Points on a hilly landscape, in no order, each with its height.
A ball rolls from a point to the lowest of its 6 nearest points, and stops where none of them is lower. Distance is the straight distance between rows; heights are no part of it.
Rad (h 4.79): [-17  -8   2  -3  -1  -2   9   3  -7   8 -12   0   3  16  10  -3  10  -5
   4 -11  -2]
Zefa (h 3.77): [ 5 -1 -3  4  0  2  1  2  0 -8  2 -5 -7 -9 -8  5  0 -4 -6  7 -1]
zuruf (h 6.64): [-1  1 -6  1  0  0 -2  1  0 -4 -8 -2 -1 -1  3  0  4  5  5  5  1]
Luru (h 6.96): [-28 -11  -1  -3  -5 -14  11  -1  -2  10 -11   6  -1  10   4  -8  12  -7
   0 -17   1]
toras (h 4.96): [ -1  -3  -7  -1   4   0   3   0  -1  -8   1  -4  -7  -4  -7   8   1  -2
 -12   8  -2]
sem (h 5.31): [-8  1 -7  6  1 -5  4 -4 -2  0 -3 -4 -5  1 -3  3  5 -1 -5  4 -4]
tir (h 1.62): [ 15   0  -3   4   4   4  -1  -1   0 -12   4  -7  -7 -17 -12   3  -2  -5
 -10  12   0]
bilok (h 6.36): [ 17   5  12 -15   3  13  -7  11  -2  -3   8  13  17   3  18  -4 -10  18
  21  -2  -1]
Rok (h 5.09): [-18  -5  -6   5   2 -10  10  -5   2   8 -13  -1  -1   4   3  -5  11  -7
  -3 -10   1]
Gizi (h 6.97): [-20  -9  -2  -2  -2 -11  11  -3  -5   8  -8   4  -2  11  10  -2  11  -6
   3 -14  -1]
dig (h 5.22): [-6  1 -8  7  2 -5  1 -4 -1 -1  0 -1 -7 -3 -6 10  1 -4 -9  5  1]
lidip (h 5.46): [ 31  14   1   6   7  13  -9  -1   1  -7  14  -2  -1 -24 -20   4 -22   4
  -6  13  -3]
nifoz (h 4.11): [ -1   0 -13  12   8   1   4  -6   6  -7   3  -6  -9 -12 -11   6   0  -8
 -19   9  -2]
Keraz (h 2.98): [ -9 -10   3  -6  -9  -6   6   5  -5   4  -4   2   7  20  15  -5   9   2
  12  -6  -2]
likeg (h 4.34): [12  2  6 -3  1 10 -9 -3  4 -1  7  4  6 -2  5  2 -5  9 12  0 -4]
tipe (h 5.34): [ -9  -1  -9   4   9  -5   4  -5   1   2  -2  -1  -5  -2  -4   3   5  -8
 -13   2  -1]
vegob (h 4.89): [  4   2   8 -11   1   8  -4   3  -1   3   8   2  13   6  13  -4  -6  11
  12  -5   0]
Guzo (h 5.52): [-1  4 -7  0  4 -3  2  1  0 -4 -5 -3 -5  1 -1  4  7  1 -2  6  0]
kekam (h 6.05): [ 12   2  11 -17   2  14  -4   8  -2   0   7  12  15  10  20  -5  -9  18
  15  -5  -2]
sep (h 5.70): [  4   4  12 -11  -4  11  -2   6   0   5   5   7  11  15  18  -4  -4  14
  16  -7  -3]
Tiro (h 3.70): [14  4  8 -2 -2  6 -5  0  3  1  8  3  1 -4  0  3 -9  6  6  2  0]
ter (h 5.23): [ 6  4  4 -1 -3  5 -4  0  0 -1  2 -2  4 -1  7  0  4  6  5  2  0]
Foru (h 3.37): [-16  -8   3  -9  -7  -7   6   1  -8   8 -10   4   2  22  17  -4  10   4
  12 -10  -4]
vuku (h 1.36): [-23   0 -13   9  -5 -16   4  -8   2   7 -14  -5  -7  -2 -12  -4  12 -18
 -10  -2  -2]
mig (h 2.82): [ 20   5   9   2   1  12  -5   2   2   0  12   1   0  -8  -7   1 -16   6
  -2   6  -1]
gekan (h 6.14): [-22  -9  -1  -2  -3  -9  10   2  -4   9 -12   6   1  18  14  -5  15  -3
   8 -15  -1]
Bovug (h 4.81): [ -6   1 -11   9   6  -2   3  -6   3  -4   3  -7 -10 -10 -11   7   0  -8
 -14   5   0]
funum (h 6.41): [-28 -13   2  -3  -7 -17  10   3  -4  10 -15   8   2  21  10   0  16  -3
   8 -18   0]
fis (h 4.45): [-9 -8 -1 -6 -3 -3  6  1 -6  4 -7  3  4 11 13 -4  8 -1  4 -4  1]
Zalu (h 6.37): [ -9  -7  -3  -2   2  -1   7   2  -5   4 -11  -1  -1   7   9   1   9  -2
   5  -4  -1]
ligon (h 5.02): [ 3 -1  4 -4 -3  2 -3 -1  0  4  0 -2  5  7 10 -5  4  3  7 -2  2]
rul (h 5.40): [ 36   8   2   3  11  11  -6   2   2  -7  13   1   4 -19 -15   6 -25   6
  -3  11   0]
Fibep (h 5.45): [ 23   5  13 -12   3  11 -12  13  -1  -7  12  13  14  -1   5   0 -16  15
  11   4  -1]
kel (h 5.59): [ 16   5   9 -12   1  11 -10   8   0  -5  11  13  17   0   8   1 -15  22
  17   3  -1]
dete (h 2.76): [  9   3 -11   9   6  -4   3   1   2  -9   4  -7  -8 -20 -12   9  -3  -8
 -14  10   2]
dal (h 4.04): [  3  -3 -12   6   7   0   3   0   3 -12   2  -7  -8 -12  -9   7   0  -8
 -14   9  -2]
Zusad (h 4.66): [-21 -12   3  -4  -7 -12   9   2  -7   9 -13   6   3  24  14  -3  15   0
  11 -16  -3]
mutol (h 4.35): [11  5  8 -4  0  8 -4 -2  4  2  6  1  8  0  5 -2 -4 10  9  1  3]
Sakod (h 5.75): [-13  -3  -3   0   1  -8   7  -3  -2   6 -14   0  -1   6   2  -1   9  -5
   0  -9   1]
guza (h 6.17): [-18   1 -13  10   2 -12   8  -6   3   4  -6  -1  -8  -4 -10   4   6  -9
  -9   0   0]
zik (h 5.58): [-13   0 -11   7   3  -6   7  -4  -3   2  -7   1  -3   1   4   3  10  -2
  -2  -1  -3]
rira (h 2.58): [ 27   4   2   7   4   7  -5  -3   6 -11   4  -4  -6 -19 -17   6  -8  -3
 -10  13  -1]
getom (h 4.73): [ 0  0 12 -9  0  7 -5  2  2  8  5  4  9 11 13 -4  3  9 13 -7  2]
Nov (h 5.33): [ 12   5   8 -10   0  14  -5   7   1   0   7   9  15   3  11   2  -7  16
  10  -4   0]
Meri (h 2.41): [ 22   4   7   4   1  14  -9   0   3  -2  11  -5   2 -14 -12   1 -15   1
  -5   6  -1]
kurem (h 5.44): [-11  -1  -9   7   4  -7   7  -6   2   1   1  -2  -9  -7  -9   7   3  -7
 -15   2   3]
Mab (h 2.45): [ 8  5  8  0 -3  7 -6 -1  0 -7  6 -5 -4 -4 -5  1 -6  4 -2  4  1]
rab (h 5.32): [-14   0 -12   8   1 -10   3  -7   3   0  -3  -6 -15  -6 -15  -1   4 -12
 -18   1   1]
nosug (h 2.38): [ 10   7  10   0  -1  11  -8   1   1  -2  13   0  -2  -2  -9   3 -10   5
   2   6   1]
Lub (h 3.87): [ 1  0  5 -8 -4  4  1  3  0  2 -2 -1  6 15 13 -5  5  4 11 -2  1]
Sez (h 4.87): [ 17   6   9  -8  -1  11  -8   6   1  -2  12   8  12  -1   1   4 -15  13
  10   5  -2]
dag (h 4.38): [-20   1  -9   5  -1 -11   4  -8   3   5 -10  -3 -10  -2  -7  -1  10 -10
  -9  -4   3]
Sib (h 4.01): [ 30   7   5   3   3  12  -8   2   4  -7  13   1   2 -17 -13   3 -18   3
  -7   6   1]
ser (h 4.61): [-21  -5  -9   7  -5 -19   6  -6  -1   5 -14  -1  -4   1   0  -4  16 -16
  -4  -8   4]
Relap (h 0.50): [16  2 11  1 -1 12 -6  4  2 -5 11 -2 -1 -8 -8 -1 -8  3 -5  8 -1]
Zun (h 4.67): [ 4  5  7 -6 -1 12 -6  2  1  4  6  3  7  3 11 -1  1 10 12 -3  0]
roboz (h 3.98): [ 10   9   9  -2   0  12  -7   7   2  -1  11   5   4  -4  -2   5 -16  11
   8   0   0]
Vog (h 2.44): [ 18   6   5   2   1   6  -5   0   6 -10  10  -4  -4 -16 -11   5 -10   0
  -7  10   3]
lov (h 5.37): [ 18   7   8  -5  -1  12  -9   3  -1  -5  13   5   5  -9  -3   5 -19  13
   8   4  -5]
Vibo (h 7.55): [-6  0 -5 -1  0  0  3 -4 -1 -1 -5  1  2  5  6 -1  9 -2  5  2  0]
nuz (h 5.03): [-1  1 11 -9 -4  4 -3  2  1  8  6  7 11 16 16 -4  3  7 18 -5  2]
sar (h 3.92): [-5 -1 10 -9 -7 -2 -3  4 -2  7  1  3  9 20 15 -6  5  5 16 -5  2]
Nukek (h 5.57): [-20 -10  -5   2  -1 -12  11  -4  -2  10 -13   0  -1   9   7  -4  15  -5
  -3 -14   2]
Mupin (h 3.34): [-4 -3  4 -9 -5 -1  2  2 -1  5 -1  1  6 21 12 -7  7  0 13 -4  1]
Mub (h 4.36): [-19  -3 -12  10  -2 -18   2  -7   1   5  -7  -9 -12  -3 -12  -3   7 -15
 -13   1   1]
suk (h 5.43): [-26  -9  -3   4  -6 -19   7  -2   0  10 -12   2  -4   7   4  -6  17 -10
  -4 -21   0]
zefe (h 2.67): [ -9  -1 -16  18   2  -8   1  -7   2   0  -5  -7 -15 -17 -13   2   4 -15
 -23   2   3]
Renip (h 4.30): [-6 -4 -1 -7 -5  1  6 -2 -3  1 -5 -4  6 13 12 -5  8  0  7 -2  1]
kas (h 6.80): [ 23   4  16 -16   2  13 -15  15  -4  -1   7  15  20   3  14  -4 -12  17
  17  -1   5]
dagu (h 4.88): [ -1  -1 -12   7   7  -2   3  -1   2  -7   2  -5 -10 -10  -7   7   2  -8
 -15   5  -1]
Rup (h 3.96): [-14   2 -14  14   2 -10   2  -5   2  -1  -3 -10 -16 -12 -16   0   5 -16
 -24   1   2]
rediz (h 3.65): [-15  -6 -16  12  -3 -15   1  -9  -2  -2 -11 -14 -18 -11 -17  -4   5 -19
 -23   3   3]
divu (h 2.93): [ 15   1   2   3   4   8   0  -1   1  -9   5  -7  -5 -10  -7   4  -3  -3
  -9  11  -1]
kekub (h 3.50): [-11  -7   3  -4  -5  -2   4   1  -7   3 -14   3   4  16  11  -5   8  -2
  11  -6   0]
Nof (h 4.75): [-16  -2 -13  12   2 -14  -1  -6   5   3  -5 -11 -17  -8 -17  -1   4 -15
 -17   0   3]
Kebor (h 3.07): [ 26   4   7   6   5   9  -3  -1   0 -11   8  -7  -6 -17 -17   3 -10  -1
  -7  10   2]
bem (h 4.42): [ -1  -1  10 -10  -5   6  -2   4   0   3   4   1   8  12  14  -7   3   7
   9  -5   1]
mifez (h 6.20): [ 22   6   8  -4   1  13  -5   5   2  -5  15   3   7  -7  -5   2 -22   6
   1   9  -2]
gurom (h 0.67): [-22  -3 -12   8  -3 -18   3 -11   1   1 -16 -10 -16  -3 -14  -3   5 -15
 -12  -1  -1]
magem (h 7.40): [ 21   1  18 -17   1  14 -12  17  -3  -4   5  12  22  10  19  -6 -11  18
  17  -1   0]
mefuz (h 5.53): [ 5  2  4 -1 -4  4 -4  0 -1 -3  0  0  5  1  1  3  3  4 10  5  4]
seg (h 2.97): [-18  -7 -16   9  -2 -19   1  -9   1  -2  -9 -10 -17  -4 -19  -4   7 -18
 -18   2  -1]
ziz (h 3.58): [ 27   9   3   9   5  10  -5  -1   6  -7  10  -2  -4 -18 -19   5 -16   2
  -5  12   0]
zeza (h 6.66): [-30 -10   2   0  -9 -18  10  -2  -3  13 -13   2  -2  15  11  -5  18  -6
   8 -18  -3]
Boper (h 5.42): [ 2  0 -2  0 -1 -1 -2 -2  1 -4 -4 -3 -2 -2 -1  2  0  0  1  7  1]
Baro (h 5.54): [-14   0  -8   8   0 -11   8  -5   1   5  -7  -1  -5   1  -3   3   9  -6
  -2   2   0]
buf (h 7.42): [ 29   9   1  -2   5  12  -8   6   1  -7  17   4   9 -10  -3   2 -27   8
   0   6   1]

Where does a ball stop that starts at each point below?
sep => Keraz
kekam => Relap
Nukek => gurom
bilok => Relap
magem => Relap
zuruf => Relap
Luru => gurom
tipe => tir

Call two points neighbours if one is among the 6 nearest of the other. Go from one point of each pair to the other, from neighbour to neighbour, staying as low as possible. Name the highest point that can't be avoided.
gurom / zefe => rediz
Relap / tir => Vog
Keraz / tir => Zun
